Points on a hilly landscape, in no order, each with its height.
From any point a climber takes the steepest step (rise divided by distance) to one of its 2 nearest points. It stops when none of these is higher. Distance is the straight distance between rows; heights are no part of it.
k_34 (h 44.8): [ 0.10 -3.04  0.90 -1.89 -0.15 -1.63  0.21  3.88  3.24 -0.36  0.95  1.10
  0.78  1.23  2.78  0.05  1.91  3.76  0.98 -2.33 -1.14  0.38  2.71]
k_721 (h 51.2): [-1.60  2.61 -0.83 -0.16  0.53  1.75  0.90 -1.06  1.64 -2.00 -2.78  0.42
 -1.97  0.13 -1.52 -1.22 -3.18 -1.08  0.39  3.18  0.04 -1.59 -2.04]
k_957 (h 58.4): [-3.52  2.25 -3.06 -1.13 -1.69  2.16 -2.99  2.81 -0.01 -1.82  1.63 -0.78
 -4.69  0.66  0.38  0.03 -1.74  0.71 -2.46 -1.35 -0.71 -1.64  1.73]
k_115 (h 51.0): [-2.27 -1.52  2.18 -2.39 -0.75 -2.15  1.21  2.53  4.27  0.63 -0.76  0.45
 -0.17  0.63  0.44 -0.27  1.04  3.57  2.43 -0.73 -0.44 -0.74  1.71]
k_406 (h 75.0): [-1.38 -0.29 -0.73  1.84 -0.46 -2.33 -0.74 -2.33 -3.46  2.25 -0.14 -0.19
  4.94  0.61  1.88 -0.52  3.31 -3.20  0.75  1.38  1.11  2.13  0.88]
k_428 (h 58.7): [-3.16  0.24  0.62 -2.14 -0.20 -2.61  2.95  1.29  3.91 -1.26 -2.45  0.60
  0.90  1.10 -1.64 -0.07  2.04  1.90  3.37 -0.45  0.84 -0.11 -0.16]
k_74 (h 17.1): [ 2.23  1.85 -2.67  1.72  3.40  1.54 -0.33  0.15 -0.69 -1.66 -1.40  0.91
 -0.98 -2.07  0.03  3.90  0.36  0.34 -0.06 -2.68 -0.16 -0.44 -1.23]
k_554 (h 62.7): [ 0.44  1.71  0.86  3.32  0.53  2.38 -1.55 -0.70 -0.91 -0.12  1.81 -0.71
 -2.64 -1.89  0.16  1.07 -3.60 -1.47  0.01 -0.71  0.14 -0.77  1.62]
k_513 (h 59.2): [-0.16 -2.94  0.50 -0.02 -0.90 -2.19  1.37  2.00  2.87 -3.16  1.16  0.27
  1.95  2.61  0.82 -0.29  3.16  0.64  2.31 -1.46 -1.07  1.91 -0.44]
k_782 (h 64.6): [-3.65  1.10 -4.42 -2.08 -1.49  1.07 -2.90  2.67 -1.75 -1.58  1.27 -0.69
 -1.76  2.03  0.98 -1.41  0.41  0.11 -2.26  0.54 -1.28 -0.25  0.51]
k_325 (h 27.7): [ 0.54  0.19 -2.07 -1.02 -0.52  2.35 -2.31  0.84 -1.48 -0.91  0.94 -0.12
 -1.28  0.50  0.62 -2.20 -2.28 -0.34 -2.52  2.32 -2.32 -0.71 -1.62]
k_764 (h 6.9): [ 2.46 -0.84 -1.30  0.11 -0.13 -1.43  2.58  0.44  0.58  0.56 -0.15  1.79
  2.44 -0.84 -1.51  2.10  3.02 -0.19 -0.02 -4.65  0.92  0.99 -0.19]
k_82 (h 3.9): [ 2.59 -0.94  3.16 -1.40 -2.81  1.18  1.36 -0.85  1.66  0.97  0.96 -0.58
 -1.75 -1.16 -4.21  0.45 -1.76  0.64 -1.16 -1.49 -0.54 -0.77 -1.27]
k_997 (h 12.9): [-1.22  0.49 -1.69 -3.16 -0.42 -1.08  1.47  2.20  0.92  2.86 -1.16  1.64
  0.58 -0.80 -1.16  0.74  1.87  2.95 -0.49 -3.85  0.69 -1.12  1.45]
k_402 (h 40.7): [-1.27  2.69 -1.90  0.02 -1.61  3.13 -1.27 -1.57 -1.65  0.75 -0.05 -0.37
 -3.64 -0.93 -1.57 -0.68 -4.34 -2.23 -3.29  2.02  0.35 -1.74 -0.14]
k_66 (h 17.9): [-1.29  2.91  1.03 -1.81  0.72 -0.33  1.90 -0.61  1.92  2.10 -1.92  0.23
 -0.93 -1.80 -2.69  0.59 -0.97  1.74  1.26 -2.16  2.12 -1.93  1.45]
k_798 (h 62.5): [ 0.57 -1.35  0.16 -3.26 -1.16 -0.45  2.02  1.00  1.87  0.72 -1.63  1.18
 -0.49  0.33 -1.78 -1.82 -0.21  2.06 -0.38  1.39 -0.82 -0.97 -2.67]
k_426 (h 63.2): [ 0.47 -0.48  1.28  2.26 -0.45 -0.99  0.26 -0.95 -0.62  1.32  1.41 -0.59
  1.57 -0.34  0.19  0.28  0.95 -1.15  1.64 -1.71  0.47  1.04  1.15]
k_825 (h 67.7): [-2.21 -0.40 -0.27 -1.78 -1.70 -0.05 -1.51  0.42 -2.28  2.45  0.50 -1.15
 -0.82  1.60  0.92 -1.93  0.15  0.49 -1.91  2.98 -0.08 -0.44  0.52]
k_456 (h 67.6): [ 1.47 -3.84  1.07 -1.02 -3.49 -1.70 -0.32 -0.95 -1.83  3.10  2.62 -0.72
  1.96  1.53  0.95 -2.17  2.64 -1.18 -3.52  1.66  0.51  1.28  0.39]
k_411 (h 4.0): [-1.02 -1.08 -2.13  0.86  1.58 -2.15  0.14  2.23 -0.61 -0.24 -0.28  1.39
  3.52  0.72  2.62  1.87  3.91  0.36  2.18 -2.57 -0.31  1.71  1.80]
k_776 (h 50.1): [ 3.88 -3.07 -0.23 -0.48  0.48  0.06  1.45  1.09 -0.07  2.75  0.42  2.83
  2.23 -0.86  0.92 -0.92  0.26  0.98 -1.20 -1.09 -1.55 -0.27  0.00]
k_380 (h 75.6): [ 1.16 -0.88 -0.50  3.45  2.15  0.70 -2.70  0.56 -2.10 -2.05  3.58 -1.65
 -0.59  0.08  5.06  2.25  0.93  0.74  1.17 -2.12  0.11  1.40  3.09]
k_790 (h 13.6): [ 1.03  3.21 -0.97  1.72  2.13  1.25  0.83 -1.24 -0.50 -0.19 -1.18  0.30
 -0.04 -2.11 -1.60  1.73 -1.52 -1.38  0.69 -2.27  1.18 -0.51 -0.25]
k_943 (h 32.6): [ 0.09 -0.10  2.77  1.60  1.79 -1.85  1.73 -0.29  2.16  2.37 -1.31  1.26
  2.13 -1.75  1.32  1.23  0.26  1.00  4.19 -1.91  1.10  0.11  2.54]
k_477 (h 9.2): [-5.33  1.07 -1.14 -2.64 -0.07 -2.34 -0.50  0.47 -2.52  1.20 -3.65 -0.48
  2.26  2.66  0.79 -0.37  2.85 -0.45 -0.01  3.68  2.39 -0.09  0.73]
k_699 (h 47.5): [ 3.01 -1.76 -0.96 -0.55  0.99  0.55 -1.57  1.83  1.55 -2.95  1.77 -0.67
 -3.44 -0.79  1.75  4.29  1.68  4.05 -1.69 -4.38 -1.31 -0.72  0.45]
k_229 (h 20.3): [-0.34 -1.08 -2.51 -1.28 -3.28 -2.89  0.02 -1.01 -1.48 -0.29  1.65 -0.95
  2.19  0.72 -1.61 -0.76  4.02 -2.39 -2.78  0.97  0.99  2.28 -2.27]
k_703 (h 66.8): [-4.22  1.26  2.35 -1.71 -0.25 -2.09  1.80 -0.26  0.97  1.12 -3.45 -0.78
 -0.36  1.98 -0.95 -0.70  0.92  0.51  1.54  2.98  3.22 -0.62  0.43]
k_597 (h 3.1): [-2.29 -1.53  0.11  1.46  0.19 -2.89  0.65  0.26  0.07 -0.30 -0.31  0.31
  4.74  1.76  2.05  0.59  4.12 -1.38  3.45 -0.86  0.24  2.09  1.96]
k_512 (h 4.3): [-1.63  1.24  2.96  1.13 -1.93 -1.78  2.02 -2.16  2.21 -0.21  0.23 -1.67
 -0.89 -0.19 -3.71  1.08  1.26 -0.98  2.17 -2.38  2.37  0.52  0.69]
k_256 (h 63.0): [-2.50  2.03  0.84  3.34 -1.03  0.28  0.71 -3.16  0.30 -2.00 -0.37 -1.55
 -1.82  0.50 -1.07 -0.74 -1.91 -4.32  0.90  3.05  1.76  0.58 -0.33]
k_650 (h 60.3): [ 3.90 -3.89 -0.13 -0.79 -3.30 -0.83 -0.07 -0.39 -1.20  0.73  3.62  0.17
  2.30  0.63 -0.16 -1.59  2.42 -1.51 -3.81 -0.89 -0.93  1.85 -0.36]
k_373 (h 33.4): [ 2.17 -1.14 -0.34  1.18  2.71  3.10 -2.52  1.25 -0.57 -3.51  1.55 -0.01
 -0.46  0.70  4.60 -1.88 -3.05  0.87  0.50  2.19 -2.54  0.22 -0.44]
k_605 (h 37.3): [-1.41 -0.42  2.75  1.14  0.90 -0.98  0.60  0.67  2.47  0.09 -0.09 -0.17
  0.53 -0.24  1.29 -0.22 -0.59  1.28  3.90  0.38 -0.21  0.08  1.81]
k_590 (h 55.2): [ 0.74 -0.16 -0.13  1.58 -0.45 -0.51 -0.31  0.75  0.47 -1.38  1.74 -0.66
 -0.48 -0.17 -0.49  1.80  1.37 -0.16  0.63 -3.55 -0.18  0.88  0.11]
k_196 (h 81.5): [ 0.92 -0.10 -0.09  4.01  1.19  2.58 -3.49 -0.32 -3.69 -0.82  4.05 -2.07
 -0.33  0.30  4.95 -0.29 -1.48 -1.29  0.22 -0.16  0.09  1.25  3.18]
k_502 (h 51.4): [-2.70  0.56 -1.09 -2.88 -1.87  1.34 -3.53  3.63  0.61 -1.22  2.68 -1.68
 -3.80  1.02  1.98 -0.64 -0.58  3.51 -1.57 -1.98 -0.43 -0.78  3.31]
k_372 (h 74.5): [ 1.42  0.58  0.34  3.76  0.20  2.00 -2.95 -0.33 -2.89  0.15  4.14 -2.03
 -1.88 -0.89  2.01  1.29 -1.62 -1.32 -0.87 -2.22  0.15  0.61  2.89]
k_202 (h 39.9): [ 2.72  0.13 -0.63  0.22  0.19  1.15 -1.23  1.15  1.04 -2.75  0.89 -0.44
 -3.25 -0.88 -1.77  5.19  1.06  1.94 -2.17 -4.82 -0.84 -0.20 -0.87]
k_688 (h 8.1): [-1.44  3.00  0.35  0.65 -0.17 -1.06  1.57 -2.38  0.03  0.67 -0.21 -1.10
  0.44 -0.70 -3.04  1.52  1.20 -1.63  1.35 -3.30  2.87  0.33  1.31]
k_200 (h 7.5): [-4.69  3.50 -2.56  0.30 -0.74  0.38 -1.99 -1.08 -3.30  1.98 -0.87 -0.67
 -0.58  0.25  0.03  0.21  0.61 -2.12 -1.14  0.09  1.78 -0.50  2.74]
k_723 (h 8.4): [-5.44  3.26 -3.22 -2.26  0.07 -0.69 -0.71 -0.30 -2.92  1.83 -2.92 -0.34
  0.81  1.23  0.29 -0.42  1.58 -1.15 -1.16  1.71  2.34 -0.74  1.67]
k_653 (h 74.0): [-0.84 -3.02 -0.41 -1.63 -2.51 -2.63 -0.50  0.20 -1.75  0.78  1.32 -0.60
  2.38  2.62  0.91 -2.27  3.46 -0.91 -2.37  3.22  0.45  1.95 -0.87]
k_869 (h 54.7): [ 4.95 -2.92  0.37  1.38  1.91  0.43 -0.38  0.31  0.30 -0.61  2.10 -0.22
 -1.80 -2.03  2.18  4.60  0.99  2.74 -1.25 -3.99 -1.06 -0.59  1.39]
k_795 (h 9.4): [ 2.42 -0.10 -2.06 -2.43  0.21 -0.25  1.97  1.08  0.88  0.64 -1.43  2.37
  1.52 -0.96 -2.38  1.25  1.41  1.32 -1.39 -3.76 -0.25 -0.45 -1.89]
k_856 (h 56.7): [-1.50  2.30  0.62  0.92 -0.95  0.69  1.53 -2.78  1.83 -3.42 -1.96 -0.90
 -2.22  0.75 -2.77 -1.23 -2.44 -3.20  0.18  3.55  1.20 -0.18 -2.93]
k_567 (h 72.7): [ 2.12 -2.89  0.65  0.69  1.20 -0.84  1.49 -1.27 -1.37  1.92 -0.45  1.86
  4.36  0.21  1.72 -2.85 -0.09 -0.89  0.95  3.60 -1.24  0.87 -1.63]
k_348 (h 22.5): [-0.14  0.53 -4.07 -3.18 -2.33 -1.20 -0.24 -0.07 -1.70 -0.01  0.23 -0.05
  1.01  0.04 -2.59 -0.71  2.66 -0.96 -3.66  0.00  0.08  0.89 -2.58]
k_600 (h 68.3): [-2.78  1.26 -0.74  3.17  0.43 -0.30  0.02 -2.00 -1.05 -1.90 -0.54 -0.89
  0.98  1.00  0.86 -1.30 -0.64 -4.32  1.95  3.97  0.29  1.38 -0.09]
k_303 (h 79.5): [-0.74 -1.79 -1.90  0.37 -0.63 -2.62 -0.58 -0.91 -2.80  0.01  1.13 -0.12
  4.49  1.46  1.53 -1.84  3.69 -2.98 -0.58  2.80 -0.44  2.69 -1.11]
k_361 (h 8.0): [-4.51  2.79  1.03  2.01 -1.01  0.39 -1.40 -2.08 -1.64  1.73 -0.39 -1.37
 -1.96  0.37  0.21 -0.06 -1.05 -2.50  0.24  1.28  2.15 -0.86  3.06]
k_637 (h 29.8): [ 3.91  1.51  1.12  2.47  3.56  3.70 -0.97 -0.92  1.15 -1.37 -1.94  1.24
 -1.91 -2.63 -0.31  2.59 -4.06  0.23 -0.48 -0.22 -1.59 -1.26 -2.27]
k_673 (h 71.5): [-4.32  1.46 -2.30  2.88  0.53  1.20 -1.88 -0.65 -1.93 -2.00  0.19 -0.52
  0.14  1.60  2.81 -0.93 -2.26 -3.71  0.53  3.88 -0.22  0.45  1.79]
k_324 (h 27.1): [ 0.36  1.73  2.45  0.84  2.90 -0.71  0.81  0.06  2.04  2.51 -1.56  1.01
 -0.62 -3.62  0.45  1.73 -2.21  2.07  3.24 -2.23  1.23 -0.80  2.85]
k_327 (h 12.3): [-2.64  3.30  2.37 -0.81 -0.12 -1.71  1.74 -2.61  0.84  2.90 -1.51 -0.72
  0.28 -0.84 -2.79  1.04  0.89  0.16  1.55 -3.35  4.10 -1.53  3.08]
k_479 (h 2.4): [-2.65 -0.52 -0.38  1.80  0.30 -1.19 -0.84  0.58 -0.63 -1.15  0.62 -0.80
  2.43  1.66  2.18 -0.26  1.89 -1.17  2.59  0.62 -0.56  1.72  1.50]
k_217 (h 50.8): [-0.49 -1.96  2.67 -1.12 -2.51 -2.26  3.11 -0.61  2.58  0.92 -0.64 -0.30
  0.17  1.16 -2.31 -0.83  2.09  0.56  0.85 -0.11  1.36  0.42 -0.65]
k_941 (h 50.0): [ 1.11  1.98  1.07  1.05 -0.62  3.08 -0.32 -1.13 -0.03  0.50  0.19 -0.36
 -2.86 -1.98 -2.35  0.16 -4.40 -0.86 -0.98  0.42 -0.34 -1.56 -0.23]
k_631 (h 21.6): [-0.97  0.44  3.44  0.88 -1.68  0.05  0.46 -1.87  0.01  2.15  0.27 -1.86
 -2.38 -0.07 -1.70 -1.18 -1.80 -0.89  0.35  2.35  1.56 -0.68  0.37]
k_367 (h 52.8): [ 0.67 -1.25  0.66  1.15 -0.69 -0.07 -0.61 -1.31 -0.87 -1.39  1.66 -1.12
  0.99  1.27  1.05 -2.77 -0.54 -2.11  0.39  3.69 -1.22  1.21 -1.89]
k_826 (h 66.6): [-0.96 -1.50  0.43 -1.11  0.23 -1.88  2.07  2.16  4.08 -3.59 -1.26  1.14
  1.25  1.42 -0.51 -0.40  1.70  1.26  3.24 -0.05 -1.46  0.60 -2.04]
k_495 (h 24.8): [ 0.08  0.51 -3.23 -2.36 -2.30  0.61 -1.95  0.45 -1.44 -1.12  0.87 -0.65
 -0.95  0.24 -1.72 -1.44  0.33 -1.05 -3.93  1.32 -1.46  0.11 -2.87]
k_696 (h 40.5): [ 3.07 -4.30  0.34 -0.46  1.64 -0.63  0.55  3.05  2.28 -2.08  1.40  1.52
  1.62  1.16  3.95 -0.21  1.60  2.73  1.05 -1.69 -1.66  0.86  0.91]
k_571 (h 67.1): [ 0.88 -0.83  1.64  1.18  0.47 -0.95  1.55 -2.95 -2.13  3.59 -1.21  0.27
  3.01 -0.20  0.44 -1.72 -0.18 -1.79  0.95  3.44  1.25  0.54 -0.61]
k_906 (h 22.4): [ 2.41  0.60  0.37  0.67  2.58  0.42  1.08  0.27  0.19  2.54 -1.03  1.46
  0.32 -3.25 -0.10  2.31 -1.29  1.76  1.15 -2.97  0.55 -0.96  1.24]
k_796 (h 17.6): [ 0.64  0.62 -3.46 -2.01  2.17  0.62 -0.01  1.68 -0.33 -0.99 -2.21  2.63
  1.37 -0.24 -0.04 -0.68 -0.01  1.24 -0.06  0.56 -2.04 -0.57 -2.77]
k_304 (h 15.4): [-1.64  2.40 -1.91 -0.86  0.81  0.02 -0.50  1.83  0.14  0.97 -0.38  0.49
 -1.73 -1.66 -0.96  2.12  0.37  1.82  0.11 -3.89  0.76 -0.82  1.83]
k_419 (h 5.1): [ 1.37 -2.47 -2.66 -0.28  0.08 -1.91  1.61  2.29  0.10  0.61  0.12  2.75
  3.30  0.53  0.88  0.86  4.45  0.43 -0.58 -3.28 -0.61  1.38  0.62]
k_482 (h 34.3): [-0.68  0.14  4.34  1.03  0.90  0.85  0.42  0.15  3.67 -0.62 -0.07 -0.69
 -2.38 -0.97  1.09 -1.62 -4.19  1.43  3.73  2.78 -0.79 -1.01  1.08]
k_805 (h 59.4): [-1.97  1.51  2.29 -1.28 -1.02 -2.13  3.22 -1.77  1.92  0.11 -2.30 -1.18
 -0.69  1.23 -3.42 -0.53  0.90 -0.30  1.29  1.29  3.55 -0.10 -1.37]
k_939 (h 59.3): [ 1.22  0.41  0.85  1.45 -0.09 -1.36  2.48 -3.57 -0.72  1.00 -0.59 -0.54
  2.68 -0.64 -1.96 -0.53  0.63 -2.87  1.23  0.68  1.60  1.17 -1.48]
k_148 (h 5.7): [ 1.12  2.62  0.51 -2.64 -0.06  1.33  2.24 -2.48 -1.49  3.99 -1.23 -0.46
 -0.40 -2.00 -4.08  0.02 -2.55  0.24 -2.27 -0.15  1.95 -1.94 -0.35]
k_886 (h 70.5): [ 1.03 -0.22 -0.02 -2.95  1.29  0.04  2.75 -0.39  1.75  0.01 -3.59  2.03
  1.01 -0.03 -1.81 -2.43 -1.34  1.26  0.46  3.10 -0.59 -1.33 -4.05]
k_932 (h 19.5): [ 1.41 -0.13 -0.81  0.68  2.28 -0.14 -1.07  1.61 -1.12  2.74  1.04  0.65
 -1.13 -2.79  1.64  3.44  0.29  2.50 -0.33 -3.98  0.30 -0.89  3.28]
k_98 (h 11.1): [-4.09  2.85  4.18  1.45 -1.54 -0.28 -0.06 -3.27 -0.31  2.42 -1.24 -1.72
 -3.13  0.16 -1.93  0.07 -1.74 -2.03  0.55  1.44  4.57 -1.42  2.79]
k_980 (h 0.1): [-0.53  0.45  3.11 -0.71 -3.15 -0.30  1.38 -0.87  2.07  0.51  1.12 -1.69
 -2.94 -0.64 -4.34  0.62 -0.47  0.39 -0.01 -1.82  1.14 -0.42  0.12]
k_278 (h 17.7): [-1.16  1.44 -1.04 -0.07  1.91  0.11 -2.23  2.76  0.20  0.85  0.64  0.18
 -3.14 -2.22  1.94  2.81 -0.70  2.92  0.18 -3.10 -0.14 -1.07  3.46]
k_638 (h 54.5): [ 3.81 -4.74  0.43 -0.52 -1.20 -0.61  0.85  0.64 -0.56  1.81  2.21  1.94
  3.75  1.20  2.21 -2.79  2.16 -0.25 -2.25 -0.09 -1.58  1.36  0.51]
k_889 (h 16.0): [-1.50  2.02  3.97  2.18 -2.25  0.26  0.37 -4.05 -1.51  2.19  0.77 -2.69
 -2.52 -0.83 -3.58  0.39 -1.75 -2.98 -0.55  1.12  3.49  0.02  1.52]
k_322 (h 30.7): [ 2.46 -0.95 -0.46  0.40  1.93  2.57 -1.76  0.43 -1.06 -1.03  0.35  1.20
  0.42 -0.04  2.14 -2.72 -3.20  0.27 -0.71  3.30 -3.20 -0.53 -2.44]
k_722 (h 52.6): [-0.60 -1.49  0.37 -0.42 -1.33 -0.67 -0.74  2.05  1.40 -2.42  2.39 -1.21
 -0.17  1.93  1.03 -0.64  1.38  0.97  1.02 -1.45 -0.82  1.15  0.64]
k_167 (h 36.7): [ 2.48 -2.61  0.34  0.81  2.25  0.77 -1.06  1.77  0.80 -4.00  1.49  0.54
  1.05  1.31  3.72 -0.59 -0.06  1.49  1.58  0.11 -2.21  1.11 -0.92]
k_329 (h 12.4): [ 3.27  0.27 -1.36 -2.90  0.00  1.45  0.50  0.64  1.10 -0.38 -1.86  2.01
  0.52 -0.86 -3.35  0.49 -0.54  1.24 -2.69 -1.76 -1.76 -0.52 -4.11]
k_297 (h 42.2): [-0.99  0.23  1.10  0.14  0.87  0.10  0.47  1.63  2.99 -2.09 -0.59  0.14
 -0.96  0.11  0.41 -1.02 -1.70  1.33  2.94  1.70 -1.28 -0.62 -0.33]
k_977 (h 21.3): [ 1.70 -0.77 -3.27  1.49  2.61  1.24 -2.29  1.79 -2.67 -2.04  1.26  0.55
  0.21  0.24  3.25  1.19  0.57  0.26 -0.83 -0.71 -1.97  0.58 -0.73]
k_369 (h 24.5): [ 1.06  2.21  0.35 -1.32  0.67  0.93  1.28  0.50  2.71 -0.56 -2.16  0.85
 -1.41 -1.67 -3.04  1.22 -1.67  1.63  0.60 -2.30  0.22 -1.64 -1.44]
k_727 (h 51.3): [ 1.04 -1.66  1.59  0.14 -2.84 -2.25  2.10 -1.93  0.53  0.64  0.85 -0.99
  1.43  0.46 -2.64 -0.64  2.58 -2.00 -0.29 -0.15  1.25  1.68 -1.29]
k_606 (h 15.6): [ 0.03  1.85 -2.87 -3.21  0.07  1.08  0.10  0.55  0.84 -1.65 -2.65  1.40
 -0.41  0.23 -2.53 -1.28 -0.77  0.67 -1.83  1.02 -1.56 -1.03 -4.01]
k_272 (h 48.2): [-0.21 -0.18  1.29  1.16 -0.65 -0.30  0.83 -1.03  1.33 -1.97  0.00 -0.72
 -0.03  0.67 -0.76 -1.34 -0.44 -1.44  2.06  1.98 -0.56  0.68 -1.81]
k_161 (h 9.8): [ 2.08  3.32 -1.05 -0.95  0.51  1.75  1.18 -1.95 -1.51  1.09 -0.86  0.02
  0.32 -2.21 -3.63  1.37 -1.66 -1.35 -1.75 -2.26  1.13 -0.98 -0.94]
k_450 (h 62.3): [ 0.50 -1.37 -0.54 -1.73 -0.70 -0.44 -0.18 -0.94 -2.66  2.82 -0.24  0.12
  0.88  0.43  0.22 -2.77 -0.44 -0.44 -2.77  4.92 -0.14  0.19 -1.90]
k_414 (h 69.6): [ 2.21 -2.84  0.11  2.23  3.24 -0.53 -0.87  1.01  0.45 -3.41  2.41 -1.07
 -0.05  0.06  5.71  2.82  1.86  2.31  2.27 -1.97 -0.52  1.40  2.49]
k_250 (h 10.1): [-3.10 -2.02 -0.34 -2.85 -0.18 -2.74  1.01  0.98 -0.79  2.12 -3.16  1.22
  3.88  2.46  1.34 -0.88  3.42  0.71  0.57  2.77  0.62  0.05  0.45]
k_745 (h 19.6): [ 1.53  0.03 -2.31  1.18  2.90  0.45 -0.89  1.59 -0.02 -2.88 -0.77  1.60
  0.28 -0.32  1.26  1.52  0.56  0.44  0.79 -0.87 -1.77  0.48 -2.10]
k_473 (h 26.8): [-2.10  1.21  3.10  0.28 -0.10  0.45  0.53 -0.64  1.93  1.72 -0.87 -0.66
 -2.66 -1.18 -0.72 -0.86 -3.12  1.01  1.97  2.05  0.72 -1.77  1.54]
k_116 (h 68.4): [-3.31  0.81 -3.33  0.03 -0.05  0.87 -2.52  1.29 -2.72 -0.68  0.72 -0.62
  0.41  1.49  2.25 -1.50 -0.25 -1.45 -0.64  2.46 -1.18  0.48  1.24]
k_625 (h 57.7): [ 2.05 -1.43  0.24 -0.24  0.00  0.66 -0.62 -1.77 -1.89  0.16  0.15  0.10
  0.50  0.01  0.17 -3.67 -2.22 -1.62 -2.02  6.07 -1.38  0.32 -3.69]
k_201 (h 42.3): [-0.90 -0.30  1.04 -2.91 -3.15  1.30 -1.83  2.23  2.05 -0.83  2.60 -1.97
 -4.58  0.98 -0.72 -1.37 -1.38  3.06 -1.58 -1.22 -0.62 -1.30  1.09]
k_60 (h 1.6): [-3.99 -0.68  1.62  1.90 -1.03 -1.78 -1.73 -1.10 -2.09 -0.26 -0.06 -2.20
  2.62  2.97  2.68 -0.67  2.50 -2.65  1.98  3.38  0.76  1.41  1.99]
k_950 (h 70.4): [-1.00 -0.23  1.15  3.76 -0.60 -1.60 -1.38 -1.91 -2.81  2.17  1.39 -1.08
  3.62  0.56  2.56  0.35  2.48 -2.94  1.98 -0.78  0.61  1.67  2.60]
k_413 (h 44.6): [ 5.48 -3.07  1.83 -0.28 -0.25  1.72  0.73  0.31  0.37  1.77  1.12  1.68
  0.77 -1.19 -0.54 -0.81 -1.99  1.11 -1.63 -0.72 -2.06 -0.57 -1.49]
k_491 (h 25.1): [ 2.59  1.58 -1.35  3.14  2.44  3.46 -2.22 -0.55 -0.82 -2.42 -0.42  0.74
 -1.82 -1.09  0.49  1.87 -2.92 -1.46 -1.52  0.18 -1.77 -0.36 -1.95]
k_816 (h 8.2): [ 3.78 -0.02  1.10 -2.30 -1.94  2.40  0.10  0.23  0.63  0.68  0.29  0.62
 -1.24 -1.51 -4.39  1.86 -1.88  1.22 -3.25 -2.41 -1.59 -0.77 -2.37]
k_652 (h 31.6): [ 2.45  2.33 -0.75 -0.94  1.07  2.09 -0.03  0.63  1.33 -1.37 -1.54  0.76
 -2.27 -2.08 -3.21  3.93 -0.91  1.45 -1.65 -4.00 -0.15 -1.05 -1.61]
k_443 (h 45.7): [-2.15  2.30 -1.06 -1.51 -1.75  1.36  0.22 -1.02 -0.12 -0.23 -1.20 -0.82
 -3.43  0.31 -2.51 -1.16 -2.39 -1.38 -2.26  2.77  1.13 -1.26 -1.44]
k_909 (h 52.5): [-0.71 -1.17  1.23 -3.50 -2.11  0.09  0.29  2.19  2.81  0.03  0.15 -0.15
 -2.74  0.95 -1.14 -1.81 -1.11  3.59 -0.56  0.78 -1.34 -1.62 -0.83]
k_675 (h 78.9): [ 2.67 -1.74 -0.24 -0.79  1.22  0.09  1.50 -0.75  0.25  0.24 -1.40  2.32
  2.66 -0.39 -0.33 -2.50 -0.96 -0.33  0.21  2.44 -1.93  0.01 -3.69]
k_607 (h 73.2): [-3.80  0.17  1.71 -0.51 -0.71 -0.66 -0.45 -0.01 -0.77  1.42 -1.17 -1.35
 -0.71  1.98  0.82 -1.35  0.00  0.04  0.61  3.75  0.97 -0.51  1.04]
k_40 (h 22.8): [ 2.15  0.44 -2.56  3.87  3.30  2.75 -2.82  0.01 -2.57 -3.32  0.98  0.66
 -0.32  0.03  3.62  0.61 -2.13 -1.98 -0.88  1.17 -2.25  0.43 -1.16]
k_358 (h 11.2): [-2.61 -0.05 -2.13 -2.68 -0.20 -2.17  1.39  1.18 -0.18  2.20 -2.37  1.56
  2.84  0.93  0.20 -0.09  3.52  1.33  0.40 -1.23  0.61 -0.11  0.94]
k_451 (h 36.9): [ 5.67 -1.03  2.35  2.00  2.12  2.81 -0.26 -0.65  0.23  0.79  0.06  1.30
 -0.20 -2.51  0.08  0.93 -3.99  0.75 -0.29  0.01 -1.94 -0.87 -1.91]
k_730 (h 62.4): [ 4.58 -2.40  0.51  2.88  2.97  0.96 -1.01 -0.48 -0.02 -3.31  2.22 -0.66
 -0.88 -0.61  3.80  3.01  0.64  1.67  0.51 -1.90 -1.23  0.67 -0.08]

Where does a climber stop that starts at each point below?
k_512: k_196
k_606: k_303
k_148: k_196
k_161: k_303
k_413: k_303
k_325: k_826
